Points on a hilly landscape, in no order, each with its height.
From any point a ball rolls to the lowest of the 4 points nearest to it. It stops when none of these is lower. Distance is the straight distance between rows; heights are no part of it.
J_104: [156 103 105  98 101  35  93  87 116 162  88 151  70 127 132 164 142 106
 125 106 141 130 109 159 144]  (h 179)
J_235: [125  96 121 129 164 179  58 120  86 128 103 108 127 159 126 127  62  99
 137 101 166 132 154 192 140]  (h 116)
J_73: [105  92 139 153 121 179 137 141  90 110  76 101 121 161 128 115 128 168
 130 143 104 159 141 135 119]  (h 128)
J_341: [130 168 100 118 128 138 145  89 180 109 152 173 120 112 130 167 165 137
  73  95 156 102 113 156 110]  (h 219)
J_248: [134 111  83 111 145 103 116  62 105 120  80 199  59 111 145 142 130 121
 132  69 155 100 142 194 118]  (h 133)
J_246: [108 129 123 128 132 127 121  61 129 132  72 147  69 154 138 147 136 139
 104 111 157 121 135 178 130]  (h 175)
J_529: [130 168 137 135 101  97 170 132 147 118 217 160 139  87 154  82 111 118
 137 137  85  82 107  45  96]  (h 312)
J_477: [116 183 110 123 128 100 167  99 122  94 149 112 172 133 137 115 151 137
 132 172 123  74 126  74 148]  (h 274)
J_346: [122 159 156 149  78 124 186 167 109 125 117 112 113 122 135 113 178 150
 147 166 104 130 135  90 148]  (h 209)
J_319: [125 186 123 121 127 104 141  93 150 114 136 120 156 144 122 134 155 144
 124 145 129  88 124 105 148]  (h 247)
J_214: [161 127 136 124 151 183 101 113  97 149 120 120 137 172 115 140  76 102
 120 142 147 111 111 156 133]  (h 105)
J_404: [109 175 124 113 134 139 142  86 158 119 138 140 138 153 123 144 144 157
  99 152 132  88 127 121 129]  (h 195)
J_402: [161 152 162  92 138  60 128 102 138 144 183 135 171  71 132 136 126  89
 145 121 104 119  92  84 130]  (h 431)
J_954: [164 150 139 155 122 175  68 121  91 105 132 123 132 157 124 159  67  44
 132  89 125 128 101 179 133]  (h 139)
J_96: [120 136 139 122 149 161 157 147  86 145 127  94 149 185  94 130 128 153
 147 213 141 114 116 116 150]  (h 85)
J_289: [ 98 130 159 149 123 193 150 134  92 131 107 108 162 157 132  97 131 166
  98 169  91 129 146 109 130]  (h 89)
J_332: [103  97 153 157  97 143 168 173 111 132  91 117  80 155 131 118 157 171
 147 150 101 157 136 130 112]  (h 149)
J_726: [158 136 126 125 165 168 122 123  94 159 147 113 151 169 120 115  84 124
 132 185 116 105 100 144 147]  (h 122)
J_907: [118 161 155 160 100  87 193 167 136 104  96  98 156 173 105 112 167 137
 176 152 125 119 121  82 155]  (h 83)
J_247: [100  91 116 167 116 182 186 181 118 109 107 115  80 176 139 119 141 158
 165 109  88 146 139 126  96]  (h 197)
J_750: [113 138 160 142  87  91 157 145 142 114  97 112 120 175 102 140 166 158
 159 135 140 123 126 113 135]  (h 69)
J_471: [146 125 122  86 112  49  85 127 150 161 127 111 101  92 147 165 138 132
 138 136 132 144 135 124 149]  (h 102)
J_617: [112 128 139 178  89 111 221 201 143 104 116  83 125 166 101 151 177 151
 175 104 124 125 140  80 117]  (h 73)
J_965: [121 166 138 142  99 135 185 128 116 127 161 131 158  98 162  86 135 137
 120 190 103 100 142  57 116]  (h 288)
J_816: [106  98 123 140 122 185  37 138  92 111 109  89 141 125 139 139  38 104
 117 139 111 143 152 131 145]  (h 154)
J_491: [144 190  87 102 151  98 130  94 146  97 163 105 178 149 108 143 150 151
 120 138 137  78 107 127 154]  (h 412)
J_197: [117 111 160 155 102 167 172 140 108 126  95 125  88 146 142 107 156 140
 113 160  99 135 145 134 125]  (h 117)
J_998: [142 187 112 121 111 112 162 137 183 102 215 165 149 101 135  75 129 134
 138 118  96 115  89  86  87]  (h 373)
J_909: [136 144 161 110 137  68 142 128 113 126 204 127 168  55 138  86 111  92
 166 138 101 109 131  37 138]  (h 198)
J_84: [156 176  77 114 137 128 120 120 167 115 141 157 153 115  79 179 178 153
  85 103 203 111 106 174 105]  (h 271)
J_667: [136 103 111 130  85  76 146 136 135 124  61 135  75 157 111 156 140 154
 150 102 144 140 110 142 130]  (h 161)
J_818: [144 180 154 122 100  75 161 101 131 117 132 114 153 119 143 123 149 109
 134 154 110 120 113  76 154]  (h 468)
J_565: [126 100 136 132  94  89 154 168 129 149  87 121  58 105 140 131 147 143
 130 155 106 146 139 125 128]  (h 130)
J_680: [138 161 157 127 105  98 149 128 115 139 186 132 141  78 160 112 132  98
 129 174  97 111 131  40 124]  (h 305)
J_624: [143 139 110 104 175 153 103 106 110 145 120 115  99 156 118 184 101 126
 117 117 182 103 110 203 131]  (h 211)
J_424: [122 124 147 147 149 199 154 126  96 153 135 109 178 159 122 103 105 160
  96 201 111  93 145  93 130]  (h 100)
J_396: [155 140 118 171 120 190  43 140 116  81 153 124 129 113 139 145  44  45
 134  76 133 121 129 150 133]  (h 129)
J_875: [139 151 103 120 168 146 155 116 122 136 158 116 144 173 116 157 130 144
 111 185 148  73 116 135 151]  (h 264)
J_853: [160 148 164  83 125  38 100  97 129 164 146 101 139 115 136 144 167  92
 150 118 110 137  99 111 151]  (h 791)
J_24: [ 88 166 140 141 115  65 183 147 112  93  99  91 210 148 125  76 157 131
 189 155 110 104 134  83 168]  (h 95)
J_168: [138 102 146 134 119  59 142 207 134 152 127  66 134 118 118 135 166 120
 197 110 120 184 128 103 145]  (h 337)
J_428: [107 137 154 140 109 128 162 149 127 111  89 100 120 194  91 132 150 178
 145 159 163 120 131 102 133]  (h 62)
J_255: [138 128 100 155 128 170  26 141 103  80 130 135 121 100 147 140  46  81
 141  93 153 105 141 151 136]  (h 119)
J_717: [139  98 156 119 152 179  91 130  79 151  99  89 149 181 106 138  71 121
 139 160 133 133 114 152 138]  (h 96)
J_712: [148 186 114 112 121  83 135  82 165 105 152 139 143 118 137 145 159 129
 118 106 120 107 103 120 130]  (h 513)
J_781: [144  77 114 123 138 138  58 161  79 115  85 114 143 184 143 107  68 107
 178 120 182 156 108 186  97]  (h 159)
J_967: [117 126  95 115 185 166  95  75 132 122 110 150 118 137 120 159 111 129
  87  77 175 117 135 203 141]  (h 182)
J_394: [125 125  89 137 144 165 132  89 158 130 136 191 108  98 128 136 156 130
  77  59 168 133 137 202 120]  (h 214)
J_825: [129 123  74 125 134 163 119  94 159 131 147 169  97 114 136 154 144 135
  69  72 156 127 149 185 104]  (h 237)
J_705: [118  95 103 130 162 187  64 103 131 113 122 145 152 130 135 129  72 123
  82  82 130 139 142 160 125]  (h 163)
J_218: [ 87  76 126 144 141 163  68 111 107 100  60 136 138 143 130  96  87 134
 126 125 112 160 165 167 121]  (h 167)
J_216: [133  87 101  98 108 106 110 102 149 180 141 153  72  87 163 142 121 127
  96 129 125 117 140 132 113]  (h 134)
J_653: [183 148 119 144 163 192 103 106  87 136 138 131 136 159 110 152 101  66
 136 102 147 117  96 202 124]  (h 158)
J_111: [133 149 157 112 153  77 148 137 130 127 214 140 165  40 145  86  71 113
 160 138  97 127 120  34 105]  (h 249)
J_309: [117 122 149 124  87 126 162 121 134 126  90 114  91 139 127 125 149 153
 123 155 123 123 124 125 124]  (h 91)
J_417: [123 114 161 131 150 184 120 126  99 143  94  98 125 175 104 122 105 143
 123 182 127 131 125 147 144]  (h 88)
J_851: [118 114 138  93 114  91  96 131 162 164 154 121  82  68 158 141 138 131
  99 157 128 139 141 102 122]  (h 84)
J_591: [114 107 101 141 181 189  66 109 123 126 136 142 141 139 102 139  78 111
  86  82 153 130 147 184 140]  (h 152)
J_36: [122 145 141 113 136 128 137 117 116 138 100  95 124 183 110 164 110 171
 153 169 175  98 109 149 140]  (h 184)
J_157: [115 134 132 113 160 161 110  96 113 153  97 110 115 167 136 157 112 158
 124 142 182 112 125 189 136]  (h 185)
J_645: [104  93 142 127 125 160 120 118 113 129  70 115 107 188 115 136 111 150
 133 148 156 134 115 178 114]  (h 131)
J_988: [145 100 146 118  82  36 131 165 134 150  99 103 105 132 104 154 170 139
 171 107 127 164 110 123 134]  (h 239)
J_5: [118 134 186 108 123  78 120 131 134 140 171  99 159  43 153 108 120 114
 148 169 119 139 145  51 130]  (h 258)
J_297: [127 159 158 120 116  56 158 112 102 100 130 118 188 125 145  86 154  88
 163 121  89 120 107  90 163]  (h 386)
J_350: [149 172 170 111 111  43 132  98 124 122 146 131 178 129 131 119 158  98
 161 127  91 129  99  96 137]  (h 690)
J_400: [148 154 136 130 111 116 155 132 164 150 195 159 114  79 163 106 120 118
 106 133 102 108 114  79 107]  (h 275)
J_834: [ 92  95 115 125 142 153  51 140  98  96  63 131 151 153 143 115  60 134
 146 115 131 160 159 154 134]  (h 160)
J_97: [121  85 124 133 141 160 111  82 116 120  79 175 108 130 157  91 106 107
 101  94 106 132 159 156 125]  (h 125)
J_857: [105 109 114 130 166 196  92 105 133 128 137 132 167 145 120 141 100 125
  90 113 135 116 149 155 131]  (h 137)
J_631: [120 175 138 101 133 105 132 104 131 121 108 125 135 178 129 165 139 154
 122 153 155 101 122 127 152]  (h 233)
J_200: [ 91  74 102 129 135 153  92 135 108  92  44 152 142 168 123 100  92 150
 170 109 128 176 156 173  99]  (h 190)
J_584: [124 117 140 159  90 101 182 205 116 137 122  94  67 128 126 142 163 132
 177 141 105 143 133 100 134]  (h 188)
J_454: [133 147 160 155  88  73 186 190 116 124 125 104 148 120 119 114 165 104
 202 128  95 159 109  75 157]  (h 374)
J_470: [133 100 119 128  89  85 137 140 123 140  77 131  48 140 120 154 146 143
 143 130 123 144 121 133 136]  (h 138)
J_142: [137 125 157 132  94 154 148 110 142 156 127 142  89 117 148 112 161 124
  76 161 105 122 137 107 122]  (h 173)
J_628: [111 144 131 131 150 174 172 112 156 127 173 161 149 120 155  92 144 152
  91 152 106 104 135  94 114]  (h 241)
J_869: [137 107 123 111 104  71 109 150 124 148 125 115  55  98 131 132 143 153
 142 159 122 130 133 123 138]  (h 123)
J_20: [119 154 126 127 135 121 161 146  88 121 113  85 154 179 101 128 116 157
 177 217 163  86 107  80 177]  (h 87)
J_821: [177 119  97 159 145 192  81 162 128 121 194 166 166 116  70 151  86  83
 123  86 163 139 101 164 129]  (h 267)
J_889: [115 105 117 124 135 168  23 130  95  91 102 114 134 128 141 135  26 108
 142 118 138 124 154 149 153]  (h 143)
J_842: [107 130 151 104 121  87 105 138 141 145 162 103 116  42 154 131 133 128
 128 175 116 135 153  61 127]  (h 172)
J_270: [145 123 100 137 115 133 125 100 178 162 153 171  78  95 158 144 142 103
  84  86 123 117 113 150 114]  (h 189)
J_426: [100 101 136 134 137 173 131  96 111 137  76 129 114 169 127 111 123 159
 101 137 130 132 140 148 131]  (h 113)
J_206: [150 135 141 100  96  40  92 107 136 163 120 123 106 113 131 169 149 109
 124 108 110 135  99 126 139]  (h 248)
J_327: [133  88 148  91 115  34  90 167 137 151 114  77 118 106 119 137 151 141
 171 119 137 175 129 120 142]  (h 284)
J_393: [114 119  74 154 121 135  24 159  90  69  74 145 151 128 163 111  72 129
 184 138 149 145 187 136 121]  (h 208)
J_959: [159 169 122  96 116  63 145 112 156  76 184 161 193 100  90 125 157 107
 122  88 100 114  79 122 105]  (h 481)
J_356: [139 121 191  78 152  42 128 129 104 159 152  90 175 100 136 113 135 122
 177 125 114 170 123  92 124]  (h 601)
J_313: [ 99  75 113 152 124 179 146 169 105  91  68 111 109 167 121 105 114 182
 164 112  97 167 138 154  85]  (h 202)
J_320: [146 137 129  94 123  93 105 125 177 166 174 133  86  79 155 147 135 102
 112 136 114 126 113  88 117]  (h 164)
J_292: [154 127 189 111 111  36 123 171 107 153 125  77 155 129 127 122 162 108
 176 128 111 171 115 103 141]  (h 589)
J_561: [131 137 159 141 102 168 155 118 139 158 133 134 110 133 148 117 138 141
  86 159  95 117 134  92 121]  (h 181)
J_37: [125 147 100 115 141 114 123  69 146 128  99 170  93 136 136 163 150 147
  95  94 155  95 137 191 130]  (h 180)
J_481: [155 127 142 114  74  49 117 132 145 148  92 114 100 142 128 160 165 125
 134 117 114 133 103 131 135]  (h 253)
J_558: [109 140 139 132 145 187 136  91 134 138 112 117 136 160 133 125 120 154
  90 158 120 111 126 150 137]  (h 101)
J_129: [148 166 147 110 101  95 140  93 174 134 167 139 104 107 139 141 146 112
  93 119 110 113 115 107 129]  (h 365)
J_526: [140 108  74 110 114  98 106  72 128 139 117 171  46 114 140 157 136 112
  99  80 143 117 129 174 123]  (h 106)
J_436: [ 90 132 148 162 109 142 204 178 118 106  97  96 125 168 109 126 172 172
 156 152 124 131 132  99 118]  (h 68)
J_275: [126 123 192  96 195  61 155  99  77 159 157 102 210  66 125  79 124  99
 184 137 115 159 125 105 141]  (h 67)
J_679: [101 161 154 144 107 144 178 125 116 123 100 108 137 147 112 113 153 173
 128 186 105 104 146  94 155]  (h 72)
J_578: [156 131 136  90  95  48 108 117 140 161 105 116  89 105 140 149 135 120
 134 124 127 133 115 139 143]  (h 146)
J_620: [149 139 174  96 141  51 159 101  89 121 160 124 194  97 130  84 127  56
 167 110  88 117  99 102 139]  (h 568)
J_337: [152 151 123 108 119  93 131  94 164 151 153 146  80  99 143 154 153 101
  98  93 130 111 111 137 118]  (h 259)
J_644: [127 116 143 136 111  98 142 184 116 151 143  83  80  79 145 134 151 157
 148 177 107 139 160  89 137]  (h 207)
J_801: [151 149 177 117 138  55 125 124 112 129 174 114 177  78 139 118 128  78
 160 135 103 128 117  69 141]  (h 339)
J_900: [ 96 126 155 164 100 184 195 161 104 115 111 101 137 151 134  87 160 170
 108 178  92 137 151 104 142]  (h 111)
J_11: [148 116 110 131 180 186  92 122 131 137 151 124 138 141 105 156  95  96
 113 109 152 129 133 168 132]  (h 136)
J_496: [103 125 135 120 140 149 128  89 130 137  71 129 105 176 136 141 131 153
  99 137 145 118 136 155 124]  (h 135)
J_508: [131 122 155  88 131  36  90 145 129 157 130  85 138  91 118 140 163 122
 139 130 120 165 122 105 144]  (h 235)
J_605: [158 137 116 170 122 206  60 133  98 120 163 131 151 122 103 148  38  70
 111 128 114 116 116 134 135]  (h 140)
J_504: [166 142  86 118 184 188 109 124 117 143 162 134 133 138 102 183 133 110
 102 103 201 119 110 205 126]  (h 268)
J_640: [138 130  76 144 156 200 112 152 161 151 176 172 163 121  77 137 111 148
 102 106 186 144 123 162 120]  (h 262)
J_64: [ 92 179 133 136 112 113 171 121 115  99 133 114 170 137 133  88 143 135
 130 185 119  78 127  71 144]  (h 263)
J_415: [181 130  81 134 176 192 107 145 127 139 166 168 150 118  61 141 108 110
  93  98 202 136 111 184 122]  (h 266)
J_189: [117 113 108 119 143 171 130  81 133 129 111 159  90 130 150 131 122 122
  85 100 126 105 143 173 134]  (h 148)
J_751: [124 153 115 119 126 161 144 102 177 143 150 145 115 135 140 152 147 128
  80 125 117 108 128 134 124]  (h 191)
J_311: [ 96  84 111 136 119 149 135 116  98 115  55 149  86 157 129 107 123 158
 134 126 103 156 144 170 108]  (h 99)
J_891: [143 133 113 139 144 187 156 118 174 142 160 161 140 138 130 119 126 152
  65 118 112 114 125 122  96]  (h 169)
J_459: [119 106 101 124 172 156  60 105  90 121 100 125 115 165 141 139  79 121
 163  94 196 128 126 212 137]  (h 157)
J_103: [144 181 135 118 124  77 161 106 147  99 185 142 168 107 137 124 148 105
 121 126  99 103 104  84 126]  (h 92)
J_819: [125 124 167 110 182  61 146 112 108 139 188 121 198  69  96 103  88  93
 161 132 113 152 131  66 138]  (h 304)
J_782: [111 142 172 104 159  68 116 128 131 132 194 121 183  47 121  97 108 118
 146 151 109 126 142  41 106]  (h 251)
J_510: [137 151 110 118 152 149 150 105 141 119 160 122 164 153 126 126 141 167
 102 180 129  83 131 103 142]  (h 245)
J_485: [ 97  88  79 130 157 165  56  95 121  85 115 165 152 121 138 120  75 109
 108  60 136 138 162 177 126]  (h 201)
J_757: [107 108  95 141 144 205 111 138 171 146 157 165 158 131 106 120  98 135
  73  84 139 141 145 155 117]  (h 183)
J_845: [148 159 155 107 135  62 138 125 137 114 201 146 163  72 137 109 118  96
 154 122 108 120  99  58 123]  (h 78)
J_507: [125 116  98 141 170 218  76 144 140 133 167 144 167 136  92 142  78 122
  91  91 135 118 148 138 123]  (h 142)
J_377: [134 141  84 127 153 176 128 131 164 127 158 183 149 106  77 143 154 149
  88  85 214 139 124 182  99]  (h 265)
J_742: [127 121 117 126 110  97 127  88 140 134  89 141  62 126 149 146 137 123
 108 122 135 115 130 163 130]  (h 150)
J_677: [153 127 147 120 154 168 101 118  99 164 116 109 118 191 118 151  93 107
 143 145 165 122 108 181 142]  (h 118)
J_335: [105 113 170 113 185  75 163 184 123 138 139  52 182 102 132 101 182 143
 190 100 141 209 148 123 108]  (h 719)
J_564: [129  64 104 117 124 118 129 103 120 153 101 170  49  93 159 123 126 107
  94 134 125 115 141 161 121]  (h 147)
J_788: [103 166 147 153  94 110 196 154 109 101 121 112 167 112 140  82 162 140
 154 190  99 112 130  73 162]  (h 310)
J_882: [167 117 135 119 147 168 136 125  85 162 137 108 119 192 109 135  95 122
 162 178 144  90 106 151 142]  (h 141)
J_473: [154 114 115 139 153 182  64 121  97 135 143 111 147 139 137 151  74  71
 129 103 144 115 113 169 138]  (h 145)
J_859: [113 119 153 137 144  54 144 210 139 134 149  51 154  84 133 124 168 143
 184 123 114 186 151  93 142]  (h 681)
J_164: [143 158 168 115  96  66 142 143 115 135 122 118 130 106 135 130 156 105
 158 163  96 135 121  73 150]  (h 528)
J_447: [110 119 132 153  95 114 193 183 143  90 102  78 119 177  91 148 159 178
 157 119 142 129 120  98 100]  (h 66)
J_654: [119  83 105 119 130 143 114 104 111 122  58 172  91 165 142 100 113 134
 134  94 106 148 150 182  96]  (h 107)
J_322: [132 160  77 112 130 111 130  91 164 103 123 168  93 122 120 175 168 137
  76  57 183 110 127 189 122]  (h 200)
J_549: [134 138 170 114 102  80 137 138  96 137 153 112 140  66 146 112 151  99
 153 168 102 130 126  61 140]  (h 405)
J_315: [ 90  89 128 135 130 192  80 116 107 102  75 118 143 148 121 109  89 143
  96 128 104 162 157 149 137]  (h 171)
J_792: [162 132  93 160 143 212  74 182 126 127 185 162 149 100  73 152  67  96
 111  68 164 147 104 152 136]  (h 270)
J_971: [147 176 107 107 105  82 133  84 183 125 140 154 125 108 133 167 163 118
 106  83 119 115 106 139 137]  (h 368)
J_357: [156 167 145 120 122 108 143 146 169 133 197 169 120  87 166 125 135 134
 133 126 100 125 107  76 102]  (h 345)
J_391: [112 128 174 119 138  53 128 163 113 144 144  69 182  68 114 107 151 120
 174 144 115 184 141  77 139]  (h 541)
J_163: [111 121 114 127 167 191 117  96 158 128 132 143 121 134 120 140 109 134
  78 101 144 103 141 165 118]  (h 162)
J_786: [156 192 101 126 103 106 152 126 184  93 200 174 158  97 118 101 148 119
 116 107 122 109  73 102  90]  (h 456)
J_611: [126  78 127 114 105 128 129 130 128 161 122 137  60  88 156 119 133 125
 103 153 114 142 150 120 118]  (h 144)
J_123: [157 163  76 115 169 161 136 121 149 117 174 159 155 113  78 144 159 152
  90 134 181 102 104 159 114]  (h 272)
J_947: [107  88 134 151 102 186 143 132 106 127  74 135 115 141 138  97 146 146
 101 145  74 165 152 138 126]  (h 108)
J_990: [138 114 101 110 107  87 126  90 141 153 116 152  51 108 162 162 137 107
 108 124 138 110 129 158 131]  (h 127)
J_607: [125  91 135 147  93 113 178 188 120 114  88 109  59 154 122 140 158 166
 165 125 111 142 118 130 108]  (h 166)
J_770: [113 178 149 129  96  74 161 115 115  89 161 121 177  97 160  69 134 102
 144 163  99  83 137  57 144]  (h 369)
J_906: [170 151  74 110 159 176 116 130 147 136 155 155 141 117  72 172 155 142
  80 114 206 111 107 198 121]  (h 269)
J_862: [155 173 136 121 111  91 153 107 163 123 183 151 143 113 148 119 152 112
 118 122 114  89 103  90 116]  (h 336)
J_378: [148 161 118 138 123 173 146 142 190 149 190 185 111 114 150 116 152 133
  96 107 113 126 114 124  97]  (h 308)
J_360: [140 104 124 147 157 200 102 124 108 143 171 121 183 140 107 121  67 129
  88 161 120 103 130 105 141]  (h 109)
J_134: [122 126  91  98 183 152 111  90 104 136 116 136 106 152 115 166 105 141
 116 101 190 111 124 221 140]  (h 196)
J_687: [ 93 103  98 116 163 146  61 116  98 107  67 132 126 151 145 109  78 122
 144 110 158 147 154 192 135]  (h 168)
J_552: [107 168 121 128 142 150 168 102 141 118 156 142 187 143 138  97 138 155
 105 184 117  80 134  81 134]  (h 252)
J_57: [119  98 137 178  89  83 185 198 150 109 128  75 100 154 117 151 162 111
 176  83 116 133 103  77 117]  (h 97)
J_233: [133 159  96 134 143 177 154 156 196 136 175 177 154 123  94 119 152 159
 105 126 160 134 115 134 100]  (h 286)
J_747: [123  83 129 113 159 185  71 116  87 130  95 109 130 167 126 129  62 119
 140 133 144 144 132 168 141]  (h 104)
J_476: [121  91 136 139 120 170 137  96 133 136 101 137 103 133 145 115 109 127
  86 124  97 131 140 158 111]  (h 112)
J_95: [137 118 126 137 116 151 134  92 152 145 142 161  99 118 153 128 127 120
  80 123 115 130 137 134 118]  (h 153)
J_639: [109  84 125 126 133 162 135 154 127 104  66  97  98 171 111 124 127 185
 141 117 181 146 117 168  83]  (h 132)
J_92: [117 157 124 110 124 140 138  83 161 140 113 129 114 151 141 157 143 143
  95 132 141  90 124 146 131]  (h 94)
J_137: [118  99  92 122 148 132 111  94 105 101  41 147 110 177 129 134 113 163
 147  86 184 133 151 187 104]  (h 320)
J_774: [110 160 156 130 112  58 163 111 112  92 158 124 183  98 147  71 129  73
 163 137  82 107 118  79 157]  (h 330)
J_46: [132 133 150 168  79  93 175 178 148 123 117 101 112 142 115 128 166 126
 164 125 114 145 129 100 148]  (h 151)
J_483: [104 100  94 138 143 155  36 102  97  70  65 180 155 115 148  98  64 125
 139 102 125 153 170 149 129]  (h 177)
J_809: [122  96  84 119 167 153  88  63 102 104  70 190 125 138 139 112 115 101
 118  62 135 127 166 187 136]  (h 176)
J_358: [137 136 166 123  86  68 121 134 134 143 128 101 106 110 137 141 158 125
 149 153  96 127 122  84 154]  (h 586)
J_488: [139 104 157 121  90  59 138 195 137 143 104  90 103 113 120 140 155 131
 173 129 111 166 122  89 145]  (h 186)
J_305: [103  87  99 124 126 136 123 115 114  92  57 144  92 178 116 120 115 176
 155 108 187 152 115 174  85]  (h 203)
J_40: [105 107  91 131 153 186 113  94 157 114 134 178 119 121 130 118 115 118
  73  53 130 140 144 174 113]  (h 212)
J_29: [134 144 160 152  88  65 156 172 120 121 134 114 131 103 121 125 181 103
 179 171 104 140 139  78 154]  (h 583)
J_83: [122 143  94 102 158 127 115  90 144 136 112 130 112 152 132 169 134 147
  98 114 163 109 121 186 144]  (h 199)
J_209: [118 137 162 157  80 122 180 159 109 136 132 111 103  82 143 107 167 134
 148 196  77 132 144  70 132]  (h 341)
J_190: [145 157 184 121 116  48 161 161  96 130 110 106 175 137 122 104 174  99
 197 133 109 149 118  90 156]  (h 532)
J_175: [143 166 132 126 116  66 167 104 134  85 188 142 178  86 139  92 123  85
 135 133  80  97  93  65 130]  (h 246)
J_469: [118  78 117 144 109 148 134 115 109 133  58 150  80 135 133 100 126 124
 113 137  93 156 139 157 114]  (h 103)
J_390: [130 118 100 139 157 200 134 130 150 157 185 129 189 149 118 117  96 144
  78 136 119 107 132 102 135]  (h 126)
J_839: [114 110  77 154 148 186  89 138 155 111 148 182 138 100  90 127 110 127
  84  45 150 154 139 175 115]  (h 277)
J_344: [138  92 128 135  98 101 141 191 115 142 117 100  55 107 120 135 149 152
 154 159 101 153 142 112 137]  (h 155)
J_144: [142 132  82 125 142 184 115 152 170 138 159 199 169 124  75 123 139 151
  98 109 198 161 118 174 109]  (h 260)
J_317: [126 140 168 138 105 101 128 130 134 156 161 121 102  60 148 120 146 121
 109 179 113 120 145  69 126]  (h 234)
J_131: [118  94 120 136 102 112 155 142 121  97  66 125  87 180  95 138 136 176
 149 102 161 139 108 140  88]  (h 170)
J_474: [118 135 186 105 154  50 115 143 112 155 161 103 173  63 121 123 148 120
 159 151 119 156 140  65 155]  (h 366)
J_888: [114  92  74 126 151 153 111  72 139 135 111 207  84 100 147 125 139 100
  77  40 148 124 142 182 111]  (h 244)
J_205: [ 81  76 115 152 129 185  99 165  98  92  60 106 146 151 117 108  89 160
 149 118 104 181 151 153 107]  (h 228)
J_3: [131 169  98 107 151 143 160  94 165 119 196 134 166 133 142 128 145 146
  87 155 116  89 113 103 121]  (h 276)
J_540: [122 125 149 157  98 160 172 169  97 135 119 113  90 119 146 111 166 138
 117 171  92 145 136  96 126]  (h 98)
J_716: [140 125 115 140 135 195 140 114 180 146 153 181 119 125 133 124 114 130
  65  85 123 117 136 140 109]  (h 222)
J_45: [128  78  94 129 150 148  66 176 101  71  59 130 161 174 140 110  80 143
 195 117 171 159 145 168  83]  (h 187)
J_740: [114 112 133 188 112 110 211 200 133 112 144  85 105 161 131 156 161 119
 173 103 105 109 125  57 114]  (h 114)
J_706: [111 101 133 148 103 133 168 203  95 158 139  95  57 101 150 125 153 152
 153 168  82 148 155  98 140]  (h 178)
J_23: [153  92  95 122 120 168 129 109 170 171 167 185  82  98 159 122 125  91
  81  91 125 138 119 144  98]  (h 236)
J_135: [149 157 161 129 108  77 157 109 143 121 175 140 143  98 143 115 143  81
 141 145  91 101 121  83 135]  (h 354)
J_892: [146 162 120 120 105 122 141 114 183 135 163 158  95 107 138 137 148 119
  91 102 126 118 120 129 100]  (h 283)
J_410: [109 177 161 133 101  78 149 105 128 118  97 105 161 164 115 132 160 154
 152 172 128 108 128  94 162]  (h 65)
J_714: [107 119 130 130 126 129 118 106 122 127  83 122 100 189 112 144 116 161
 131 133 186 121 118 176 126]  (h 120)
J_837: [116  82 112 123 142 157  70 139  98 105  69 108 135 182 120  98  82 123
 158 122 175 157 138 180 119]  (h 124)
J_149: [117 130 135 136 150 198 132  82 153 142 138 140 137 149 134 115 117 142
  65 142  97 113 146 127 118]  (h 115)
J_254: [107 158 150 178  88 134 200 200 110 139 125  85  98 132 142 128 180 133
 161 163  80 143 154  77 141]  (h 443)
J_371: [113 127  89 136 152 204 116 135 182 136 152 187 161 122  95 120 124 144
  70  64 171 166 125 174 110]  (h 232)
J_433: [141 154 138 130 114 164 163 113 159 148 171 157 129 117 176 110 142 121
  85 132 102 113 125 106  98]  (h 210)
J_493: [129 116 155 154  91  79 153 204 129 150 122  80  80 124 121 137 170 138
 167 149 107 155 133  89 148]  (h 55)
J_619: [ 98 127 155 147 138 170 168 137 105 131 100  92 134 167 117 114 138 176
 126 186 126 118 139 117 158]  (h 81)
J_82: [143 181 100 111 149 119 143  94 162 102 163 139 170 130 125 146 157 155
 106 131 135  89 108 123 132]  (h 338)
J_759: [136 103 125  97 109 103 103 115 161 179 156 149  82  84 162 136 131 122
  95 145 135 123 143 109 116]  (h 110)
J_60: [153  90 131 129 128 156  53 141  89 113  92 114 140 171 143 131  63  70
 187 115 170 141 123 180 123]  (h 165)
J_930: [ 88  64 111 163 122 183 145 172 100  94  83 109 115 149 131  86 107 172
 152 112  66 174 151 137 100]  (h 174)
J_833: [134 109 124 134 157 208  86 120 129 141 141 120 157 146 128 143  71 117
  81 134 124 130 135 133 140]  (h 121)
J_2: [124 103 108 145 121 147  24 157  87  89  87 105 131 138 150 138  46  88
 170 126 152 155 142 159 130]  (h 156)
J_879: [ 90 111 197  90 147  61 130 140 133 135 118  70 177  73 117  95 160 147
 171 113 109 199 175 119 126]  (h 667)
J_35: [134 156 144 123 101  78 125 100 148 143 107 139  98 123 142 162 167 121
 114 120 109 111 109 110 135]  (h 432)
J_531: [122 112 148 152 109  68 166 222 139 136 129  73 117 126 125 147 162 120
 201 123  99 154 135  81 140]  (h 367)
J_551: [186 144 136 144 149 186 136 101  92 133 136 132 132 202 119 140  89  79
 136 120 133 106  86 196 117]  (h 193)
J_298: [114 115 160 112 121  61 102 178 144 142 132  78 136  68 130 137 151 145
 158 152 120 170 162  85 150]  (h 349)
J_686: [150 145  79 115 183 172 121 118 143 142 167 140 133 122  91 174 134 127
  86 128 183  99 107 169 128]  (h 273)

Call two points neighbours if one is among the 4 nearest of the other. Go from one point of each pair to the other, from neighbour to neighbour, staying as low as possible. Name the highest point that can't be avoided.
J_275 and J_540 -> J_819
J_410 and J_428 -> J_750
J_311 and J_714 -> J_645
J_714 and J_493 -> J_46
J_540 and J_845 -> J_5
J_255 and J_410 -> J_605
J_851 and J_526 -> J_216

For each start below, name the point where the ball stops.
J_740 -> J_428
J_335 -> J_493
J_859 -> J_493
J_23 -> J_851
J_297 -> J_845
J_549 -> J_851
J_491 -> J_92
J_190 -> J_493
J_84 -> J_92
J_620 -> J_845
